Points on a hilly landscape, in no order, each with its height.
From any point a ball rolls to the lowest of the 2 points nearest to it. It stops when none of these is lower. Distance is the straight distance between rows; heights are no part of it.
zilag height 48.8: [ 11,  11,   5,  19,  26, -10,  34, -31,   5,  -8,   7,  23, -26, -43,   1,
  -8, -10,  -5,  36, -13,   4]
Nel height 42.7: [  3,  16,  29,  36,  44, -12,  19, -13,  22, -13, -14,  -1,   7,   5,  -1,
   7,   9, -21,   5,   0,  -8]
kitot height 30.2: [  7, -14, -21, -18,   0, -23,   2, -25, -10,  -5,   4,  -2, -42, -24,  21,
   4, -37,  -2,  25,  10,  28]
pof height 71.7: [-16,  -5, -20, -20, -35,  -3, -31,   2,  17,  14, -12,  -6, -10,   4,   5,
 -14,  10,  -8, -33,  -7,  30]
ferig height 29.7: [ -5, -11, -49,  -6,   7,  -1,   6,  -4,  22,  21,   9,  -7,   6,  10,   0,
  -9, -37,  -3,  29, -21,  28]
befem height 61.3: [ -2,   8,   5,   9,  -3,   7,  10, -12,  22,   5,  -9,  12,  -4,  -5,  15,
 -19,   1,  -2, -21, -36,  44]
bekip height 9.1: [ -1,  23,  27,   8,  21,   8,  43,   8, -17, -14,  -6,  -1,   6,   4, -12,
 -22, -18,  23,   1,  18, -13]
selo height 43.3: [ 18,  -7,   6,  -5, -26, -11, -15,  -4,  -7,  18, -21, -23,   8,  10,  11,
  25, -15,  -4,  18,  28,  53]
Bafod height 19.8: [-10,   3,   2, -11,  33,  26,  13,  11,   2, -10, -28,   0,  21,  17, -12,
 -10,   0,   1, -20,   2, -33]
Buruf height 39.5: [ 19,  -7,  19,  44,  29, -29,  -1, -10,  21,  -8, -24,  -6,  -9,  22,   3,
  23,  -4, -23,   9, -17,   7]
leno height 29.2: [ 10,  -6,  19,  37, -28,   3, -28,  10,   7,   9,  -6,  11, -13,   3,   4,
  14,   0, -25, -11,  -9,  56]
limuz height 38.5: [ -4, -11,  -2,  -1,   1, -10,   9, -12,   5,  20,   8,  28,   0, -27, -27,
  -3,  14,  -4,  12,  -9, -22]
vati height 54.3: [ 17,  29, -13,  21,  42,  -7,   2,   4,  24, -24, -28,  27,   6,   3,   5,
   3,   2,   7,  27, -17,   9]
Midov height 20.6: [  1,  -9, -19,  -5, -14,  14, -11,  19,  21,  35,  32, -39,  21,  51,   1,
  10, -36, -14,   4, -12,  10]
Tuto height 45.0: [-20,   2, -19,  -4,  56,  15,  15, -19, -24,  -6, -17,  34,  16,  11, -34,
  -5,   8,  -5,   6, -18, -38]
vib height 23.8: [  6,  -7,   9, -16,   7,  -6,  20,  16,  -5,   3, -22,   8,  -2,  34, -14,
  -1, -21,  10, -19, -10, -23]
munav height 37.2: [ -3,  18,  11,  -9, -41,  27, -31,   0,  -5, -20,   8, -14,  -5, -34,  21,
  12,  34,  10, -19,  -1, -20]
nizeg height 27.9: [-12, -19, -10, -21, -18,  -9,  12,   5,  -9,   5,   7,  -3, -18,  21,  -4,
  -3, -39, -11, -15,  -8,  -6]
vigup height 51.5: [ -1,   3,  34,  -1, -25,  -9, -21, -13,  -6, -18, -15, -12, -13, -15,  24,
  45,   9, -16,   8,  17,  24]
zezu height 40.9: [-35,   5,   1, -27,  26,  -3,  20, -29, -19,   0,   3,   8,  21, -11, -14,
  -1,  18, -17,   4,  15, -37]
let height 47.6: [ 13,  12,  19,   6, -39,  10, -18,  13,  -9,   2, -20, -23,  -2, -19,  25,
  40,  -9,  -1,  21,  37,  42]
Tota height 51.3: [  8,  16, -30,  21,  26, -12,  -7,   8,  19, -14, -32,   3,   0,  38,  -5,
 -12, -19,   9,  22, -17,  10]
nin height 17.5: [  9,   9,  32,  -8, -27,  12, -14,  28,  -2,   1,   8,  -2,  -2,  12,   1,
  12,  31,  23, -30,  48,  -9]
mog height 23.5: [  7,  22,  31, -30,  -9,  44,   3,  32,  -2,   3,   3,   5,  -2,   2,  -3,
  11,  18,  19, -20,  35, -48]
Tati height 31.7: [-41, -15, -15, -18, -14,  19, -20,  21,  -5, -14,  16,  -7,   1, -15,   6,
 -26,  19,  -7, -47,   7, -30]
Mag height 73.1: [  0,  -3,   6,  -2, -14,  -6, -16,   9,  23,  19, -22,  -7,  -8,  25,   6,
  15,  11,  -1, -23,   1,  20]
mopi height 27.5: [ -8, -18, -16, -23, -32,  14, -26,  28,   5,  16,  14, -15,  10,  33,   6,
  23, -29,  -2, -10,   4,  23]
Ris height 28.4: [ -7, -16, -27, -11, -26,   4, -19,  15,  -5,  -1,  12, -16,  11, -22,  -2,
 -54,  16,  -3, -40,  -4, -13]
Dofi height 18.9: [  4,  -6, -19,   5, -19,  -7, -11, -20,   0,  -5,  24,  13, -18, -47,   0,
 -47,  32,   7, -15, -26,   7]
dulag height 17.3: [ 18,   4,  -5,  -5,  14,  -9,  36,  10, -10,   9,   1,  -9,  20,   0, -21,
 -29, -27,  14,   7,   6,   4]
Fogep height 25.1: [-19,   1,   9,  -4, -12,  -5,   6, -18, -26,   0,  47,  -1,  16, -32, -16,
 -21,  48,  16,  16,  13, -35]
Runi height 26.9: [ 13,  -3,  27,  44,  12,   6,  -1,  31,  12,   2,  -6, -16,  10,  24,   7,
  26, -22,  10,   2,  20, -11]
Nubo height 32.1: [ 18, -10,   6,  34,  15,   0,  15,  29,   4,  12,   8,  -5,  15,  39, -14,
  10, -31,  14,  15, -10, -10]
Beze height 49.2: [ -4,  -8,   0,  -2,  34, -10,  29, -12, -19, -13,   1,  22, -15,   5,   2,
  12,   0,  20,  20, -22,  -3]
foto height 11.4: [ 27,   1,  -9,  12,   1,  25,  -9,  34,  20,  22,  10, -40,  21,  57,   1,
  15, -45,  -6,   5,  17,  -6]
sul height 45.4: [ -4,  29,  17,   9,  38,  -9,  20, -34,   5, -13,   1,   8,   4, -21, -11,
  -3,  19, -15,  36, -10, -21]
Sedis height 54.4: [-18,   8,  39,  -5,  -4, -23, -15, -32, -19, -26,  -4,  10, -22,   7,  16,
  30,  37, -11,   3,  18,  17]
nezi height 37.7: [ 13, -23, -12,  12,   2, -29,  -3,  -6, -10,   0,  -6, -12, -12,   0,  15,
  15, -27,   5,  25,  15,  50]
tepo height 28.1: [-18,  37,  24, -22,  -5,  47,  -5,   6, -20, -14,  20,   8,  18,  -9,  -8,
  -6,  24,   9,  -2,  20, -41]
rorid height 15.5: [  6,  20,   9,  16,  43,   3,  29,  13,  -1, -24, -16, -18,  11,  30,  -7,
 -19,  -4,  -1,   1,  17, -39]
Nolez height 43.1: [  5,  -6, -10,  20,  42, -28,  20, -16,   1, -11,  -1, -13,  -4,   6,  14,
   9, -24,   4,  38,  10,  19]
Veb height 35.3: [-11, -10, -27,  -8,  20, -17,   6,  -7,  15,  24,  -7, -10,  16,   3,  -1,
   5, -18, -12,  -1,   2,   9]
lorar height 69.8: [-11, -19, -25, -13, -27, -10, -33, -14,  10, -10,  -8, -27, -20, -25,  27,
 -15,  -4, -34, -23, -21,  26]
nodez height 32.4: [-23,  21,   8, -28, -30,  21, -19,   7,  -9, -22,   1,   2,   0, -20,   4,
  -9,   8,  12,   0,   4, -14]
rapu height 43.2: [-24,  10,  -6, -17,  43,  20,  31, -22, -24,  -7,  20,  41,  24,  -2, -32,
 -29,  40,  -6,   2, -13, -19]
Lefut height 64.6: [ -8, -20,  16,   7,  -8,  13,  -9,   1,  -8, -17,  -7,   9, -15,  -7,  27,
  -4,  12,   8, -26, -15,  41]
Nusib height 28.0: [ 19,   8,  18, -27, -11,  17,   6,  12,  14,  21,  -8,  -6,  17,   7,  -4,
  15,   8, -10, -20,  10, -41]
ber height 4.7: [ 24,  -1, -17,  16, -47, -17, -14, -12,   0,  -3,  17,  18, -42, -43,   7,
 -47,   7,  -2, -11, -19,  32]
fiz height 20.8: [ -8,  -3,  -3, -23, -22,  -1,  -9,  -6, -20,   1,  21, -11,  23, -41,  -4,
 -28,  54,  13, -24,  25, -25]
lodiz height 18.8: [  4,  -7, -53, -27, -11,  -7,   0, -17,   9,  10,  12,  12, -33, -14,  12,
   0, -38, -10,  25, -29,  27]
lilas height 24.9: [ 14,  12,  -8, -15, -14,  11,  26,  -6,  -1,  26, -11, -32,  19,  -2, -16,
 -28, -10,   3,  -1, -18,   5]
zadi height 43.0: [ -4,  34,  27, -17,  19,   4,  14, -32,  -7, -13,  10,  -2,  25,  -3,  -7,
  10,  36,  -3,  22,   8, -45]
Gireg height 67.4: [ -6, -20,  -8,  -1, -35,   7, -35,  -2,  -7, -33,  -2,  -9, -25, -19,  41,
  -8,  -7, -11, -15, -14,  44]
bipig height 57.5: [ -6,  24,   0,   8,  20,   7,   5,  -9,  19, -13,  -6,  37,  -1, -11,   9,
 -12,  19,  17,  10, -20,  18]
Dib height 74.3: [ 11, -24,   4,  -7, -30, -15, -30,  10, -22,  15, -19,  -1, -13,  31,   9,
  21,  11,   5, -25,  -3,  34]
Vakav height 46.7: [  2,  -4, -32,  -6,  45,  -5,  35,  -8, -17, -16, -14,  31, -14,   6, -21,
 -14, -19,   8,  19, -20, -39]
las height 35.0: [ 20, -17,  22,  46,   2, -19, -10,  -5,   1,  -4, -18,  19, -18,  12,  10,
  36,  -1, -22,  -4,  -1,  41]
zefig height 51.7: [ -5,  -4,  -3,  -3,  16, -13,   0,  -5,  -2, -12, -22,  17, -18,  21,   2,
  40,  -7,  23,   9, -28,  -3]
nafu height 48.7: [ 15,   3, -42,   7,  40, -10,   6,   7,   8,  -8, -20,  18,   2,  23, -27,
 -25, -29,   6,  22, -12, -23]
gusak height 20.5: [ 34,  -7,  22,  13,   1,  12,  -6,  36,  12,  16,  -5, -34,   1,  45,  13,
  32, -21,   1,  -4,  32,   7]
Kod height 38.6: [-22,   3,  -7, -26,  21, -20,  18, -17,  -6,  -1,  -6,  -7,   4, -18,   1,
   4,  -8,  -3,  13,  20,  -2]
Medok height 23.6: [-11,  10,  26,   6,   6,  -2,  -8,  25,   5,  -2,  -5,  29,   6,  31,  -2,
  12,  23,  30, -13,  36,   3]
fivik height 33.6: [ -3,   7,  26,  -6, -19,  21, -17,   3,   0,  -5,  30, -15,  16,  -9,   9,
  32,  46,  16,  -1,   6, -28]
gemek height 30.6: [  8,  11,  -4, -21, -21,  43,  12,  14,  -9,  30, -11, -19,  27,   6, -19,
 -21, -11,  -3, -24,  -1, -32]
Limud height 29.6: [  4, -29, -15,   0, -30, -26,  -4,  -8,   6,  12,  20,   2, -33,   1,  -8,
 -11, -40, -27,   3, -12,   9]
Zesi height 41.0: [-17,  13,  -7,   4,  13,   7,  -3,  -6,  30,  21,  -2,  21,  22, -19, -25,
  -4,  10, -27,   1,   4, -27]
ref height 28.7: [  9,   7,  32,  29,  21,   8,   1,  39,   3,  10,   6,   1,  14,  22,   0,
  25,   7,  22, -11,  47, -28]
ramok height 29.0: [ -9,   1,  17,  -4,  -1,  -6,  -3, -16, -28,  -4,  33,  12,   7, -16,  -4,
  18,  53,  27,   6,  -7, -28]
dume height 29.4: [ 16, -18, -26,  13, -13,   6,  10, -11,  -9,   2,  25,   4, -19, -43,  12,
 -19,   4,   9,  -1, -51,  11]
fiva height 19.7: [ 14,  -9,  -2,  35, -43, -12, -37,  -4,  14,   2,   4,  10, -19, -29,  10,
 -22,  14, -17, -13, -10,  46]
Lodu height 24.4: [-13, -14, -14, -23, -16,  -4,   0,   6,  -9,  18,  14,   3,  25, -16, -23,
 -24,  34,  10, -26,   0,  -9]
meka height 34.7: [-16, -30,  -6,   8, -15, -21,  -2, -11,   5,  -1,  24,  16, -26, -26,  -8,
   2, -10,  -2,  10,  -3,  -1]
Bev height 41.3: [-19,   5,   2, -22,  10,   3,   7,  -1,   4,   8, -11, -35,  18, -30,   2,
   6, -13, -26,   1,  19, -31]
vap height 38.3: [ 18,  -6,  -5,  22, -10,  -4,  -1,  17,   0,  -3,   8, -16,   3,  42,   3,
  14, -55,   6,  28, -10,  29]

Call two points neighbours if one is among the 2 nearest of the other. Go from one point of each pair to the other, from neighbour to neighbour, staying as low as possible. Name the highest point that can't be avoided.
fiz and nin -> munav
nin and foto -> ref
ber and lodiz -> sul

For each start below, name the point where the ball stops.
Gireg -> lodiz
Nel -> ber
limuz -> bekip
nafu -> lodiz
